A landscape with many valleys, sampled at points; each row gives a point and its height.
A ball rolls from a point to whichever of its 2 nearest points has the largest drop for the distance, and stops where none of them is lower. Distance is the straight distance between rows; heights are no part of it.
q992 h=724: [101  91 109 119 133 107 150  83 139 132  62 121  81 122 142  38 101 163
 140  93 187 163  66 157 121]
q7 h=518: [142 142 104 140 123 127  99  72 143 139 140 143 173  95 148 156 143 114
  97 145 138 139 135 184 162]
q669 h=591: [100 142 162 171 137 131 116 128 124 155 171 123 146 109 196 162 184  83
  90 122  39 133 164 134 128]
q254 h=659: [101 101 128 136  79 125 125 117 169 100  80 147  95 112 147 124 123 145
 118 130 182 157 109  92 141]
q25 h=431: [125 119 137  95 114 132 146 164 134 132 127  75 151 143  95 136 118 152
  94 120 128 159 151  73  62]
q951 h=394: [154 117 141 116 157 113 125 188 152  99 126 156 128  87 137 180 113 100
 128 102 157 164 129 139 152]
q942 h=748: [126 128 131  89 118 112 183 134 135 114 141 142  91 118 149 101 120  76
  94 143 143 240 150 109 172]
q322 h=804: [173 119 122 108 184 121 161 147  65 129 124 112  94 182  80  96  94 173
 147 117 127 139 126 108 139]
q33 h=774: [153 138 145 138 162 132 130 126  90 137 132 134  95 144 139 107 105 124
 161 160 137 119 116 189 196]
q604 h=519: [120 123 146 168  86 108 151 141 150 122  94 134 163 121 146 200 126 146
 104 122 136 163 132 115 128]
q854 h=705: [133 141 152 180 131 126 149 174 104 161 158 160 118 125 150 195 107 125
 182 155 110  90 127 151 132]
q511 h=446: [135 132 118  95 133 142 113 131 111 147 114 166 104 193  73 122 124 151
 146 100 134  63  82  64  88]
q575 h=374: [146 140  88  91 126 117 109 136 135 135 112  79 164 144  76 115 126 158
  97  93 135 139 126  78  68]
q568 h=775: [144 133  52  93 130 125  91  73 123 108 150 154 127 117 105  60 137 109
 164 140 160 119 153 112 141]
q833 h=554: [132 162 131 128 108 128  88  94 158 131 130 133 145 112 159 163 157  83
  65 109 107 151 151 128 139]
q442 h=419: [130 170 128  65 179 169  82 110 127 131 113 126  91 109 114  87 154  77
  88 134 155 154  99 140 137]
q645 h=639: [131 139 141 152 100 121 132 144 116 133 157 154  74 162 136 142 114 101
 175 165  94  67 142  73 126]
q755 h=634: [113 124 134 125 165 154  97 143 112 133 158  79 166 123 124  97 113 128
 149 118  84  44 149 138  88]
q731 h=517: [127 135 114 123 118 118 169  84 122 153 147  91 159 141 125 133 138 155
  75 160 120 200 151 122 131]
q843 h=418: [132 116 119 194  91  95 180 137 114  75  65 152 143 104 146 141 130 126
 160  87 154 154 157 204 178]
q85 h=499: [162 132 112  82 170 111 123 172 145 124 152 134 146 105 119 171 129 112
 115 102 169 199 151 139 114]
q794 h=608: [115 122 150 113  84 117 145  92 179 134 119 127 157  90 139 143 146 160
  49 106 150 205 100 138 140]
q138 h=594: [134 139 183 121 189 129 116 178 124 135 119 118 127 147 136 167  94 165
 131  97 116 108  90 172 128]
q955 h=606: [123 147 132 130 131 158 111 108 122 128 131  63 181 129 136  92 121 111
 117 123  79  92 163 126 106]
q71 h=161: [119  84 129 187  99 122 148 155 142 110  96  94 157 145  90 149 111 169
 168 126 123  90 139 113  81]
q468 h=324: [124 182 158 127 153 148  50  80 140 166 131  90 150 146 159 123 155 107
  71 123  87  99 119 166 135]
q606 h=271: [119  75 113 173  99 123 182 149 123  91  95  90 148 130 103  96  97 160
 162 116 130 139 157 114 108]
q239 h=697: [171 121  80  94 184 132  85 133 116 125 160 157 149  97 100 129 118 112
 157 121 166 109 141 166 125]
q439 h=581: [115 122 111 157  90 145 115 117 139 101 104 100 174  95 131 102 124 108
 112 116  95  98 156 115 132]
q825 h=549: [134  93 101  72 142 129 155 119  95 135 158 159  78 143  84 129 151 124
 146 168 153 142 101  51 131]
q872 h=463: [123 132 127 132 110 110 127 139 137 154 141 137 156 134 141 213 133 158
 129 155 144 147 124 130 100]
q45 h=684: [113  93 112 160 116 126 119 140 141  98  51 104 140  91 117  82 104 163
 133  84 181 114  98 185 140]
q458 h=670: [141 150 131 158 132 124 163 159  81 171 176 193  73 138 138 159 112 115
 204 168  98  81 149 107 141]
q609 h=665: [128 111 130 117 162 149 100 119 101 148 191 118 152 139  96 129 126 160
 156 157 100  33 113 113  68]
q719 h=698: [134 133 112 138 127 123 136 147 118 131 174 152 136  77 159 154 125  73
 148 141 118 136 182 120 152]
q525 h=187: [133 165 145  94 140 119 112 175 161 134 149 173  93 146 152 190 133  82
 135 116  96 127 123  91 102]
q121 h=777: [158  93  82  92 178 112 147 126  87 109 127 124 125 149  75  71 105 186
 160  88 179 139 126 123 112]
q853 h=489: [139  99 112  78 144 143 129 134  91 120 143 153 106 157  59 104 134 144
 130 113 147 109 103  37  90]
q792 h=283: [117 126 171 123 158 119 128 214 154 129 155 166 105 102 174 190 131  81
 131 106 100 144 136 132 122]
q410 h=664: [120 116 145 139 131 146  85 168 141 119  66 107 124 115 117 117 104 164
 143  90 189  76  70 175 159]
q899 h=658: [144 143 117 147 135 130 129 173 115 106 143 135 134 113 138 117 106  78
 176 116 100  93 177 151 146]
q924 h=369: [124 102 138 193  94 111 201 152  99  87  77 106 156 132 129 138 118 158
 152 101 121 155 156 177 153]
q338 h=733: [149 120  63 110 138 138  99 100  93 115 160 134 139 133  87  85 121 132
 182 150 138  58 142 104 122]
q75 h=584: [147 140 119  83 208 120  99 162 127 158 184 139 164 117 128 190 160 104
 117 121 138 156 143 146  83]
q607 h=632: [119 120 125 116  83 111 142  87 169 116 106 167 116 111 148 119 141 132
  71 121 171 204  82 116 153]
q548 h=798: [143 151  68  85 132 128 105  73 130 107 136 173  70 134 121  68 141  82
 155 161 164 151 131  95 164]
q567 h=270: [107 157 158  98 149 160  69  64 134 180 141  95 140 135 160 136 165 140
  79 174 123 111  86 136 135]
q918 h=372: [111 154 147 162  80 116 154 178 173  93  66 142  94 191 115 152 102 154
 160  78  96  60 117 106  80]
q120 h=762: [117 128 114 128 116 100 174  74 135 110 128 164  98 142 153  55 111 104
 114 132 146 223 141 136 168]
q128 h=447: [128 121 125 184  98 107 157  89 117  91  96 158 142 100 147  96 130 126
 140 114 139 143 134 211 199]
q395 h=408: [134 120 143 117 121 124 139 159 136 131  91 162  91 209 101 148  88 186
 149  83 107  68  89  88  75]
q483 h=704: [100  97 107 135 107 124 142 113 154 125  47  88 131 100 117  56 109 175
 105  75 187 152  76 153 106]
q788 h=268: [157 137  65 104 126 113  97  84 138 135 112 100 165 142 104  98 138 165
 115 112 174 151 122 135 101]
q379 h=699: [136 130 105 120 141 141  94  84  90 142 156 109 126 173 101  97 116 156
 171 163 104  42 124 119 121]
q640 h=306: [113 131 152 171  49 124 159 140 152 121 101 112 158 151 140 156 135 109
 111 132  57 109 164  83  90]
q784 h=553: [115 101 112 159  53 125 136 110 162 102  98 122 193  84 129 161 151 130
 102 122 121 130 143 120 115]
q116 h=769: [ 90  76 168 193  74 156 152 112 135 120 120 127  99  96 128 102 131 133
 144 182 162  90 102 151 175]
q235 h=605: [123 120 134 107 125 139 140 136 104 128 160 139  69 140 109  99 124 121
 161 183 110 111 127  56 138]
q584 h=373: [143 172  87  78 135 143  65  92 146 146  90 114 131 135 100  99 152 122
  94 120 160 159 105 123 114]
q801 h=376: [107 121 137 113 132 139  99 108 135 161 148 109 150 129 143 180 158 162
 108 179 159 120 105 129 109]
q231 h=730: [124 130 108 115 109 118 178 131 124 141 167 156  98  92 155 124 123  81
 125 171 118 198 161 113 178]
q928 h=788: [157 137 151 130 189 125 127 142  89 120 107 123  74 173 119  89  82 148
 160 115 127 112 116 163 176]
q92 h=358: [137 187 144 101 175 155  46  85 122 151 124 114 106 137 146 102 161  74
  88 135 101 122 138 155 151]
q301 h=637: [174 154  98  90 204 138  69 133 114 139 168 145 141 138  97 146 145 102
 127 121 115 112 139 149  92]
q373 h=340: [109 167 149 160  70 130 157 171 165 101  79 145 103 161 155 166 111 104
 146 109  73 100 147  88  96]
q90 h=781: [ 87  75 161 175  78 145 150 109 157 104 126 137 142  69 136  92 122 129
 105 144 157 127  88 164 186]
q67 h=570: [109 100 119 124  77 113 177 116 156 135 144 104 169  99 119 152 146 175
  70 138 154 204 131 115 115]
q704 h=547: [127 119 189 100 174 143 139 185 117 149 148 100 120 147 125 160 111 146
 117 120 115 144 124 116 109]
q937 h=747: [152 121 115 113 173 128  96 133 112 135 158 155 116 103 125 121 130 113
 167 159 158 105 116 182 170]
q963 h=453: [140 160 128  94 150 129 142 108  89 151 147  66 129 162 105 108 143 145
 109 164 108 166 140 101 112]
q113 h=627: [117 129 149 190 117 144 138 158 112 114 144 115 162  81 160 133 141  76
 139 124  76  76 171 174 159]
q477 h=370: [143 166 125  75 161 133 126 107 102 169 178 118 115 157 126 161 162 106
 123 158 104 148 139  82  89]
q712 h=492: [112  95 161 126 138 144 177 168 118 146 163  73 143 130 122 153 128 150
 112 152 103 168 160  99  92]
q431 h=745: [138 111  89 104 148 106 145 104 118 108  90 134  88 136 126  44 112 165
 155 102 187 169 120 138 128]
q670 h=633: [148 144 157 110 172 131  84 180 128 113 105 149 103 156 120 151 103 150
 137  83 165  87  71 166 147]
q581 h=794: [ 96  95 179 161  64 147 138 100 148 104 148 141 146  46 154 125 164 114
  74 141  90 140 113 137 182]
q274 h=274: [129 167 129  90 143 111 113 125 133 155 162 170  94 178 128 192 137 119
 134 140  95 103 112  85  87]
q356 h=477: [139 145 136 169 128 123 110  89 127 119  88 124 161 124 147 131 132 142
 115 120 132 115 111 208 182]
q723 h=254: [119 131 125 173  93 121 167 178 147 104 128 113 182 143 118 158 113 132
 147 116  83  88 173 130  65]
q747 h=573: [108 144 160 112 119 118 107 108 158 152 151 108 143 114 170 159 175  85
  60 111  68 156 154  88 113]
q72 h=607: [ 95 126 182 187 130 145 128 149 118 147 160 116 134 114 187 146 157  95
 120 132  55  79 148 162 131]
q133 h=776: [104 134  96 111  96 111 141  58 148 121 105 154  71 152 144  34 124 109
 141 149 165 180 111  98 152]
q123 h=743: [115  98 149 197 109 131 144 145 116 140 133 136 132 102 129 158 129 150
 175 172 154  93 120 159 150]

Where does a ball stop that starts at each point below?
q942 -> q71
q410 -> q788
q116 -> q71
q747 -> q71
q937 -> q525
q853 -> q71
q322 -> q788
q955 -> q567
q607 -> q525

Two balls start at each pair of points below. Name the first point that both come to, or write never.
q120 / q90 -> q71
q581 / q669 -> never
q825 / q338 -> never
q548 / q928 -> never
